Each row is a point on a tangle of strands that fork, close into loops and nearly touch. The rows are in no order.
(in the rows, 128 means zero)
Two points are linked if the straight distance between their rows is under 113. Some points are linked to none.
z_231: [119 126 150 144 118 131 153 145 117  78 124  87 127 120 121 137 127 132
  91 111 184 142 118 140]
z_126: [157 159 108 154 175 111 100  79 103 159  81 139 154 134 155  98 121 115
 119 118 143 144 102  82]
z_584: [106  89 170 149 124 126 166 170 106 117  85 151 131 171 126 137  50 151
  90 119 154 150  87 144]
z_891: [117 112  84 107  77 128 143  90 142 102 193 131 176  83  90 136 182  78
 161 119  95 177 146 142]
z_651: [142 195  63 107 123  96 147 106 112 109 175 140 136 173 152 138 118 175
 114  81 133 149 136 135]
z_707: [122 191 107 133 133 184 145 105 140 157 116 171  99 195 139 144 135 149
  96 147 121 108 137 146]
z_806: [134 150  85 161 129 120  69  89 120 153 138 112 152  94 133 119 149 113
 153 116 118 202  99  88]
z_495: [124 152 133 141 131 131  97 107 129 106 138  92  76 119 167 127 178 161
 144 123 163  70 110  93]
z_777: [130 133 111 154  95 140 117 114 118 104 145 109 142  54 132 115 196  89
 128 174 130 158 150 101]
z_74: [143  56 213 118 173 167 132 166 126 134 119 113 122 132 149 123 119 129
 162 115 125 108 169 185]
z_727: [115 104 165 132 167 131  99 187 163 148 126  98 123 145 159 121 158 117
 124 146 110 110 154 159]
z_195: [136 105 133 147 145  94 118 125 152 131 134 134  76 174 182 137 123 128
 135 103 121  93 171 128]
z_71: [155 116 129 115 182 130 115 102 100 189  68 149 155  96 106  89  84 122
 159 130 114 122  63  63]
z_968: [134 105 175  91 126 139 152 178 126 123 125 164 127 137  89 160  56 155
 142  89 131 115 154 178]
z_426: [124  53 179 142 152  93  99 152 120  79 100  33  91 122 139  94 129 139
 157 144 128 104  70  89]
z_268: [107 170 121 151 101 122 161  57 102 126 156 117 155 114 107 135 170 121
 130 126 160 144 106 103]
z_649: [123 126 152 113 157 107 131  95 129 138 137 107 187  91  85  99 204 103
 133 161 126  98 135 159]
z_647: [122 167 148 101 188 119 152  99 123 189 136 144 178 167 123 117 155 129
 132 120 120  98 129 148]
z_402: [107  80 155 159 121 112 171 120  89 132 107 149 118 130 107 134  58 116
 114 127 157 145  86 118]
z_340: [132 200 100 103 118 180 145 144 164 154 144 164  99 194 116 152 119 143
 117 160  98 101 179 136]
z_577: [131 123 126 143 147  98 133 140 139 141 118 164  95 201 162 146  83 135
 105 101 121 117 157 145]
z_13: [123  93 175 131 147 102 139 121 146 116 145  96 156 102 100 104 197 134
 139 175 121  93 160 191]
z_228: [100 122 168 154 100 148  94 191 143 142 148 112 104 154  94 163  73 133
 123 111 142 162 121 157]
z_211: [107  36 197 153 139  99  85 173 121 110 122  72  94 111 106 120  95 121
 172 126 138 111  71 112]
z_425: [143 167 129 139  72 150 173 103 138  96 126 166  68 179 139 167  96 164
 144 119 135 111 174 133]
z_79: [113 127 117 156  97 199 110 139 162 133 159 152  62 221 158 156  92 137
 153 119  94 137 172 169]
z_363: [141 170 106 165  86 149 144  59  93 135 116 188  98 129 165 130 126 158
 145 128 138 137 140  70]
z_266: [129 131 131 107 183 164 109 125 116 195  93 141 128 114 129 106 109 122
 142 142 123  85  90  82]
z_6: [136 178  60  75  90 111 168 146 158 133 175 147 168 157  75 148 118 109
 159 143  97 135 170 158]
z_391: [104 153 120 137 153 154 108 133 115 136  87  85 129  78 113 107 147  95
 108 162 150 126  60  81]
z_860: [118 118 173 159 112 156  66 191 138 105 129 110 104 187 126 152 107 151
 143  82 155 155 139 163]
z_902: [120 157 140 145  76 140 144 138 122  84 130 119  97 123 127 166 103 156
  98 104 188 131 122 113]
z_10: [ 87 137 181 128 166 112 137 141 127 174 153 124 134 160 121 133 134 134
 123 112 130  88 122 155]
z_720: [110 107 131 140 140 214  90 178 151 140 135 127  65 178 179 145 110 134
 140  97  92 126 150 169]
z_154: [133 209  67  89 102 139 156 158 174 159 172 164 134 191  94 144  97 136
 150 174  87 128 176 146]
z_275: [149 169  80 129  57 131 136  62 121 131 100 189 166  99 100 130  92 136
 118 146 114 186 107  89]
z_691: [108  52 134 101 159  97 103 160 139 143 132  90 132  67 107 101 129  87
 141 132  96  97  75 110]
z_455: [127  96 184 163  81  91  99 177 174  71 128  82 145 131  91 131 176 106
 124 151 142 157 176 174]
z_9: [148  56 177 121 172 128 114 152 143 146 105 113  83 109 156 107 130 109
 160 152 114  57 167 117]
z_988: [127 156 120 123 150 173 127 139 133 175 104 159  98 141 136 138 114 129
 108 138 128  90 121 119]
z_381: [109 123 159 129 150 198 112 146 120 150 143  90  87 100 130 139 159 138
 143 146 130  88 112 144]
z_785: [152 147  85 118 119  66 126  98 145 132 140 167 117 139 135 142  95 125
 125 120 129 106 183  92]
z_795: [139 101 100 125 134 106 139  93  99 100  89 106 142  82 125  94 108 112
 127 127 156 115  59  33]
z_831: [129 142  75  92  90 126 151 130 157 139 168 144 178 116  68 141 149  57
 146 135  84 154 173 147]
z_335: [157 144 134 138 169 111 101  75 129 193  74 148 189 121 102  88 105 113
 138 124 140 136 116  89]
z_872: [ 98 107 181 152 134 128  78 175 166 140 153 100  92 177 145 137 160 131
 132 140 122 126 178 172]
z_937: [104 125 136 132 167 127 121 174 136 165 112 106 150 117 142  99 148  99
  94 146 113 131 114 124]
z_492: [120 137 106 119  93  69 147 101 144  61 143 107 130 119 114 143 129 143
  99  82 175  97 148 109]
z_100: [116  97 118 120 153 118 115 114 112 118 100  66 155  86 105  84 149  90
 119 150 146  99  44  62]
z_134: [112 115 181 173 108 172  43 182 168 116 136 110  94 221 145 148 139 139
 148 104 126 151 178 170]
z_183: [133 121  82 134  90 102 132  72 109 101  92 158 128  68 110 114 101 132
 120 112 150 126  87  26]
z_36: [110  69 175 138 103  97 134 142 157 101 144  92 154  99 102 121 171  88
 130 157 126 133 169 179]
z_692: [111 127 104 155 124 125 114 177 127 134 188 103 107 153 161 145 120 113
 121 125 110 194 155 152]
z_969: [144 162  83 143  81 108 130  55  99 128 103 191 141  92 135 123  98 160
 127 113 139 159 108  56]
z_738: [144 150 122 136  95 171 134 130 150  99 132 160  74 218 159 165  97 163
 138  96 134 132 174 159]
z_209: [112  97 195 175 123 138  94 135 119  82 140  78  89 114 148 133 173 166
 150 128 156 118 114 144]
z_32: [174 201  77 104  99 104 156  95 160 134  73 184 178 136  91 125 110  95
 110 161 121 133 169 101]
z_919: [119 180 108  95 155 132 159 133 114 136 127 120 214 138  90 121 153 106
  83 121 136 158 108 168]
z_811: [104 141 132 180  99 106 150  81  89 130 158 128 102 140 149 149 134 128
 130 118 147 146 105 104]
z_743: [131 101 195 162 104 133  89 193 174 102 136  95 117 146 118 146 158 111
 149 153 129 148 205 178]
z_818: [107 123 146 157 143 120  85 122 136 102 150  76  77 121 166 111 202 180
 145 131 125 112 104 149]
z_539: [120 149 117 122 179 149 153 132  86 143 119 106 169 144 142 119 139 133
  86 115 152 152  80 154]
z_337: [145 133  99 117 113 174 134 144 135 130 123 120 155  77 127 121 152  68
 115 166 107 160 161 126]
z_56: [153 138  77 111 124 186 139 122 116 105  89 177  79 142 190 139  93 183
 107 113  96 130 113 139]
z_643: [127 194  72  96 104  87 158 100 113 108 137 168 149 152 112 142  96 167
  91 107 133 148 104 133]
z_862: [113 152 110 127  80 123 135 110 150  72 177  90 136  75 131 109 220 128
 133 150 126 138 173 123]
z_687: [155  77 144 126 178 141  96 113 115 147 110 136 101  78 162 101 153 106
 176 162 100  80 143  94]
z_413: [115 168 138 129  86 129 151  89 111  84 163  95 137  87 140 114 196 146
 125 119 171 119 145 103]
z_217: [111 109 134 148  83 148 130 190 142 119 168 109 121 132 108 158  89 112
 114 128 127 190 142 157]
z_443: [125 153  73 148 110  94  92 100 112 174 153 155 151 126 103 135 114 109
 134 122 109 205 102 106]
z_798: [143  97 132  80 189 158 160 145  91 163 125 146 163  96 134 110 101 134
 149 101 104 126 110 153]
z_780: [131 148 119 127 158 111 107 104 112 114 183  97 121 112 156 123 196 164
 151 111 122 127 129 165]
z_684: [127 100 115  84 142 122 132 129 127 105 169  96 151  64 108 117 160 119
 138 106 121 113 122 157]
z_480: [147 146  97 105  47 115 181  83 114  89 105 198 146  98  96 149  94 145
 109 154 126 142 130 108]
z_76: [106  97 158 132 136 116 148 187 120 104 113 104 159 149 117 134  89 122
  75  95 165 168 109 169]
z_239: [162 156  97 113 132 106 142 115 122 143  94 200 118 190 161 139  87 157
  95 134 102 141 134 135]
z_270: [161 176  99 131  85 126 156  87 126 132 132 185  91 157 143 152 110 137
 140 141 123 115 175  99]
z_946: [127 183 108 144 104 131 138 109 127 109 117 131 100 131 142 134 130 143
  83 121 177 107 117  86]
z_383: [142 120 119 127 148 209 112 160 124 107 118 114  69 139 184 141 126 145
 143 102 117 121 125 149]
z_752: [119 123 193 127  76 139 191 121 108  78 134 125 148 139  54 167  94 131
 131 105 188 127 125 165]
z_124: [148 167  95 135 139  98 126  91 108  97 171 112 130 143 187 122 162 160
 131  85 136 150 151 127]
z_332: [104  96 150 132 149  95  99 134 156  93 140  88 128  76 102  94 209 159
 123 173 125  97 118 161]
z_254: [150  94 149 102 170 167 173 166 108 180 130 168 145 127 161 137  94 124
 135 120  92 124 158 165]
z_472: [142 167  89 128 135 110 131 143 134 165  92 180 168 169 144 126 100 115
  98 145 100 169 149 120]
z_453: [138  66 169 138 181 129 136 135 102 113  90  64 118 140 163  89 134 133
 130 148 137  92  89 106]
z_370: [164 184  84 105 104 120 132 131 173 168  85 186 200 159 101 112  94 109
 116 161  94 183 166 134]
z_569: [139 118 100 130 165  88  66 101 113 150 130 100 139  72 143 102 158 120
 166 120  99 140 100  88]
z_114: [138 158 112 128 178 135 140 110  92 137  90 130 136 156 151 110 122 146
  99 114 157 115  68  99]
z_2: [ 94 136 122 152  94  95 148 114 120 161 172 150 104 158 100 168 101 123
 130 127 136 141 123 124]
z_283: [142  55 204 114 139 126 102 163 136 125 127 109 106 102 108 130 107 116
 161 124 139  78 162 144]
z_980: [113 139 142 159  86 158 115 111 122  91 132 108  41 128 175 134 152 155
 139 106 169  93 125  79]
z_681: [ 88 137 113 119  90 100 162 121 126 164 145 176 134 137  70 154  82 130
 106 136 122 136  92 143]
z_882: [110  97 130 131  90 110 165 111 115 129 107 179 124 110  85 153  59 131
  96 149 144 118  70 112]
z_635: [118  93 183 110 166 152 135 181 138 165 122 133 133 143 172 125 127 110
 137 116  98 109 160 184]
z_521: [106  41 153 112 150  98 111 187 127 135 122  89 113  95 122 117  83 112
 153 107 110 116  77 115]
z_502: [169 124 129 143 175 136  85  92 108 163 121 128 135  87 157 101 174 112
 184 154  98 144 142  98]
z_191: [111 135 102  60 159 134 154 132 124 119 154 104 197 104  90 123 155 115
 103  89 134 137 101 170]
z_184: [154 176  99 103 129 116 141 113 156 125  86 139 169 107 103 117 135  98
  89 143 142 100 167  95]
z_104: [114 152  83 141 140  93 114 133 124 171 182 125 149 148 144 125 138 116
 130 126 101 179 130 139]
z_149: [105  51 212 150 176 131 129 180 119 160  93  83 106 153 159 101 113 126
 137 134 134  90  86 115]
z_364: [125  64 111  96 111  92 133  79 139  86 178 117 171  59  99 119 191 104
 151 111 105 136 122 144]
z_14: [106  67 145 120 158  82  92 147 145 119 123  71 124  76 107  83 169 128
 148 169 110  82  67 125]
z_326: [139 140 110 133 131 212 126 155 113 102  91 137  62 134 168 152  92 178
 114 107 124 132  83 137]
z_278: [176 147  88  87 115 126 143 113 122 115  79 202 119 131 158 137  79 185
  87 149 103 132 114 145]
z_190: [144 129 117 123 137  93 134 124 138 126 112 149 135 115 124 134 125  98
 111 128 145  91 166 106]
z_471: [155 144  68 108  89 154 150 139 140 105 119 153 155  89 104 139 122  97
 111 149 123 179 163 102]
z_962: [148 142 142  91 170 111 143  71 109 152 143 126 193 114  95 110 159 111
 144 127 124  99 136 151]

How many points has the smallest loop of links through each point below? Write 0 if it is on no loop.
z_326 => 16
z_217 => 17
z_76 => 0
z_364 => 17

A fork is a point with three links, a tip a point with one. Leave the first point through the second and follow the links. Name the first fork or tip that comes.
z_134 / z_860 => z_635
z_946 / z_902 => z_471
z_811 / z_2 => z_946
z_149 / z_453 => z_13
z_502 / z_569 => z_872
z_278 / z_56 => z_270
z_425 / z_738 => z_239

Name the points in between on the shortest way along the links from the first point to the second, in order.
z_191 / z_707 => z_684 > z_364 > z_891 > z_831 > z_6 > z_154 > z_340
z_988 / z_191 => z_266 > z_71 > z_335 > z_126 > z_114 > z_539 > z_919
z_738 / z_577 => z_79 > z_720 > z_383 > z_326 > z_56 > z_278 > z_239
z_502 / z_860 => z_569 > z_806 > z_443 > z_104 > z_692 > z_217 > z_228
z_902 / z_811 => z_231 > z_76 > z_584 > z_402 > z_882 > z_681 > z_2
